Each row is a point on a landscape with many valleys, with its height.
A ball rolls from a point to whichever of its 2 nearest points has the largest drop for the distance, and stops where none of them is lower. Distance is the straight distance between rows; heights are no part of it.
J854: 113,138,96,81,97,81,94,71,126,119,125,113,48,112,119,73,124,115,79,102,107  height 2.93
J330: 112,120,88,120,63,129,108,143,89,63,89,107,104,135,83,79,84,85,138,90,107  height 3.09
J176: 109,85,86,113,100,111,84,89,112,61,82,77,143,69,107,88,110,112,105,125,103  height 5.35
J150: 80,115,86,125,106,115,40,109,98,77,117,58,107,75,106,85,108,108,90,100,114  height 3.10
J810: 83,128,100,74,114,109,112,82,96,142,117,103,119,119,109,139,117,25,115,90,70  height 3.11
J271: 134,131,85,92,73,87,82,100,95,104,90,93,104,104,124,92,119,130,77,103,106  height 4.00
J105: 102,104,108,130,69,103,80,133,90,74,99,74,135,94,93,99,111,131,95,51,120  height 3.25
J943: 96,132,88,115,89,98,70,109,140,90,96,67,120,92,104,82,120,101,86,86,117  height 3.50
J448: 100,94,115,131,108,79,124,129,77,67,113,133,92,120,76,88,76,83,92,107,96  height 7.62
J553: 102,105,143,61,93,171,111,89,75,110,100,121,119,59,122,102,106,99,83,65,113  height 1.45
J813: 96,107,110,101,114,71,88,104,114,111,81,104,77,79,98,86,57,136,55,86,99  height 4.43
J645: 100,85,106,134,134,78,102,135,93,76,122,115,111,95,92,65,59,104,78,126,91  height 7.87
J963: 101,94,121,46,123,126,134,120,103,76,126,152,112,76,101,117,76,96,89,114,74  height 2.24
J118: 123,87,99,71,80,111,117,85,104,116,78,117,119,80,121,119,97,142,109,109,91  height 1.42
J242: 120,73,113,112,90,74,107,87,84,86,115,112,94,142,101,86,128,71,116,131,95  height 4.36
J712: 91,100,54,107,111,96,116,92,83,83,71,110,93,121,78,131,70,57,121,96,82  height 3.60
J708: 136,64,89,110,73,86,100,105,87,97,83,103,58,127,118,89,108,138,117,119,102  height 5.53
J194: 78,87,87,85,111,96,136,104,71,101,97,111,79,81,56,156,80,125,121,85,116  height 2.72
J442: 115,89,79,101,82,96,103,88,117,77,55,71,145,85,82,119,115,133,114,74,121  height 4.14
J957: 92,144,66,104,119,104,62,80,97,79,126,74,79,89,96,83,135,78,91,125,97  height 2.11
J612: 86,111,102,117,59,122,77,81,72,85,96,110,94,132,120,93,88,83,125,83,101  height 4.01
J615: 102,94,103,93,115,85,84,96,106,83,81,106,121,64,90,94,69,145,58,97,117  height 4.64
J676: 97,113,127,124,82,114,82,107,94,105,96,116,108,108,138,55,63,93,98,98,83  height 2.03
J278: 118,71,101,119,99,89,79,102,118,77,101,82,115,107,111,68,108,121,104,108,119  height 4.97
J594: 75,73,91,116,125,100,112,67,81,119,118,104,43,83,99,143,73,92,91,88,97  height 7.48
J353: 84,111,110,106,60,136,94,94,99,85,100,112,89,126,106,88,74,98,143,54,132  height 3.76
J234: 82,64,124,134,135,84,84,84,75,124,134,90,45,91,119,107,84,90,96,92,89  height 7.71
J214: 76,81,109,130,94,93,121,110,75,73,111,101,77,98,72,125,122,98,107,117,102  height 4.09
J270: 105,64,128,77,106,99,114,80,69,95,124,126,97,103,78,102,95,130,118,95,133  height 2.29
J942: 118,135,92,108,81,66,75,96,98,117,89,86,71,81,125,93,134,121,88,116,76  height 3.70
J164: 108,107,143,73,143,83,102,66,117,119,121,105,143,84,98,76,125,69,83,113,97  height 1.99
J996: 82,138,104,115,109,102,39,82,75,83,119,83,82,61,119,82,121,102,85,99,92  height 2.62
J487: 90,81,114,135,95,101,115,140,117,79,114,81,112,110,74,75,103,92,132,98,122  height 4.10
J56: 105,89,128,54,114,133,126,99,81,90,126,147,101,95,90,107,80,117,108,99,116  height 2.10
J123: 126,92,128,56,76,166,114,95,84,131,106,112,129,83,146,109,98,120,117,67,93  height 1.29
J75: 92,71,113,127,140,84,89,95,89,105,133,104,82,92,111,78,73,95,82,115,100  height 7.89
J14: 92,84,99,91,119,104,125,121,100,96,129,106,93,102,65,120,126,99,81,127,114  height 4.41
J945: 113,80,78,68,109,121,114,114,112,103,93,119,115,97,108,92,69,124,126,122,102  height 1.93
J519: 110,78,115,109,88,64,90,73,93,85,89,123,53,163,117,95,99,99,122,92,107  height 6.95
J320: 83,92,86,84,94,83,113,87,119,130,80,85,85,87,79,141,112,129,93,91,119  height 4.95
J690: 120,75,70,103,73,84,116,109,132,111,51,68,105,104,94,116,114,143,117,90,111  height 4.50
J859: 115,74,105,114,94,96,123,123,106,88,83,82,140,63,98,98,112,128,125,129,87  height 5.62
J2: 88,93,120,127,88,71,89,121,97,74,92,90,93,116,87,105,132,100,97,92,112  height 3.67
J817: 126,102,82,99,81,99,102,114,99,75,85,94,93,139,66,90,134,67,93,120,90  height 2.16
J52: 96,113,125,53,115,166,101,69,95,105,95,125,106,87,127,93,88,62,84,85,97  height 1.58
J757: 103,121,78,107,58,127,98,90,77,56,69,120,96,131,116,106,94,76,119,112,84  height 4.30
J580: 91,79,106,132,121,86,92,123,137,84,123,72,112,100,86,66,119,93,94,125,113  height 4.52
J729: 78,125,111,75,130,139,88,104,103,87,130,125,132,79,90,98,83,76,62,101,102  height 1.91
J331: 113,85,115,114,101,74,117,112,120,117,127,109,90,157,109,69,112,72,100,117,97  height 3.96
J958: 80,110,94,110,108,83,124,94,115,137,111,91,94,133,97,125,127,42,118,107,81  height 3.31
J980: 100,103,116,125,75,106,115,160,103,107,112,78,132,109,88,83,105,110,145,70,117  height 3.79
J120: 115,84,95,117,87,78,62,100,103,85,80,98,31,152,131,98,115,115,110,105,98  height 6.36
J870: 66,97,79,125,106,90,96,136,80,111,86,75,116,64,83,117,78,105,106,107,77  height 6.03
J774: 108,152,64,96,118,72,102,93,88,112,99,102,79,81,96,114,116,91,67,126,68  height 6.91
J801: 104,71,127,97,123,91,134,65,97,120,103,127,109,99,109,96,80,74,113,117,76  height 2.17
J779: 82,71,115,77,110,103,120,95,72,118,110,114,79,76,77,119,64,140,130,79,127  height 2.51
J558: 84,108,127,80,120,163,118,109,106,90,130,136,103,62,107,106,87,99,66,109,87  height 2.06
J314: 86,105,57,136,127,79,92,137,87,98,91,74,106,94,75,114,74,75,83,97,79  height 6.29
J937: 133,74,81,99,73,90,108,125,108,123,91,87,79,111,109,100,101,161,105,104,121  height 4.96
J367: 116,47,84,103,117,79,104,80,92,80,105,87,87,139,73,87,127,69,133,129,104  height 4.80
J108: 121,88,70,57,118,127,98,96,108,116,113,114,108,113,129,95,89,114,105,150,85  height 2.34
J533: 98,114,95,114,92,71,100,97,129,126,111,77,75,150,100,91,135,60,114,102,101  height 3.59
J961: 88,113,127,129,69,84,79,131,113,73,76,98,112,116,92,92,87,114,102,43,119  height 2.91
J256: 116,58,75,83,128,95,107,76,132,90,102,83,106,133,84,87,116,86,117,128,126  height 5.19
J419: 111,90,96,141,61,120,114,154,99,90,103,60,112,92,89,106,120,146,128,64,119  height 3.54
J183: 88,154,76,87,115,86,78,63,80,130,98,98,60,68,103,108,99,96,80,92,73  height 7.08
J771: 110,119,109,93,87,81,86,118,104,136,108,100,89,99,111,89,94,137,70,98,108  height 4.20
J535: 132,107,66,99,66,129,94,144,107,85,86,89,125,140,81,77,116,81,108,98,100  height 2.60
J301: 102,97,112,59,115,112,102,84,123,109,65,108,140,56,101,106,79,125,73,90,105  height 4.79
J707: 79,84,93,80,146,92,103,91,99,107,124,80,121,69,61,131,139,100,85,123,118  height 4.61
J862: 73,110,80,91,120,118,86,48,75,140,104,88,49,69,113,127,73,92,84,90,94  height 7.26
J736: 83,100,69,94,115,100,128,97,93,93,90,121,88,87,75,148,61,91,99,88,94  height 3.07
J629: 112,84,122,84,141,82,106,71,92,93,106,131,144,93,97,84,85,77,84,129,87  height 2.26
J542: 91,100,107,72,100,98,94,69,126,131,63,81,100,57,102,113,98,135,74,70,122  height 4.89
J72: 110,127,131,79,100,96,86,74,88,101,127,104,143,84,105,86,139,78,85,103,103  height 1.81
J928: 83,135,131,83,117,115,81,90,97,101,114,106,137,83,85,87,104,68,63,67,116  height 1.94
J872: 90,139,107,121,92,77,82,85,124,99,101,98,53,88,118,96,117,101,78,96,87  height 3.29
J941: 86,96,99,116,104,84,108,113,101,125,88,75,129,60,100,120,116,105,105,133,68  height 5.84
J261: 128,106,84,69,104,104,103,80,127,116,117,116,82,122,129,79,101,119,84,133,116  height 2.65
J634: 136,100,102,75,62,136,130,114,103,123,100,113,130,102,140,118,102,143,132,79,85  height 1.05
J449: 92,128,126,93,92,133,93,74,94,117,94,120,97,99,128,78,80,70,79,93,86  height 1.72
J551: 86,129,91,101,82,144,111,120,103,71,98,123,96,116,94,90,54,97,130,85,115  height 3.51
J917: 99,113,70,118,69,115,90,109,139,71,66,67,137,101,101,94,99,116,103,70,115  height 3.83
J170: 83,88,142,115,68,71,103,110,112,114,87,97,90,113,99,107,107,108,109,58,112  height 3.30
J86: 108,106,113,86,117,78,124,80,110,139,85,122,118,103,114,116,100,66,104,115,55  height 2.70
J777: 108,129,56,100,98,102,83,102,107,90,97,70,72,112,79,97,136,72,79,128,94  height 1.67
J430: 106,100,66,105,88,93,96,102,78,93,75,105,89,137,106,92,79,82,113,121,83  height 4.19
J24: 100,102,132,121,88,75,66,113,105,100,85,101,108,114,123,61,72,107,91,66,102  height 2.46
J989: 97,76,132,127,96,63,117,109,75,78,109,122,70,138,85,97,88,92,125,90,104  height 7.36
J532: 79,114,113,74,101,113,111,96,109,139,83,105,134,99,118,125,97,53,123,91,56  height 2.99
J695: 93,117,55,123,119,88,106,106,92,101,107,87,72,95,93,133,91,63,73,115,79  height 6.63
J347: 84,76,92,72,115,94,115,80,115,131,101,73,116,74,75,149,152,122,108,115,114  height 4.76

Where does a ball stop that starts at each point below?
J430 | J56
J645 | J777
J757 | J777
J367 | J801
J615 | J634
J24 | J634
J690 | J777
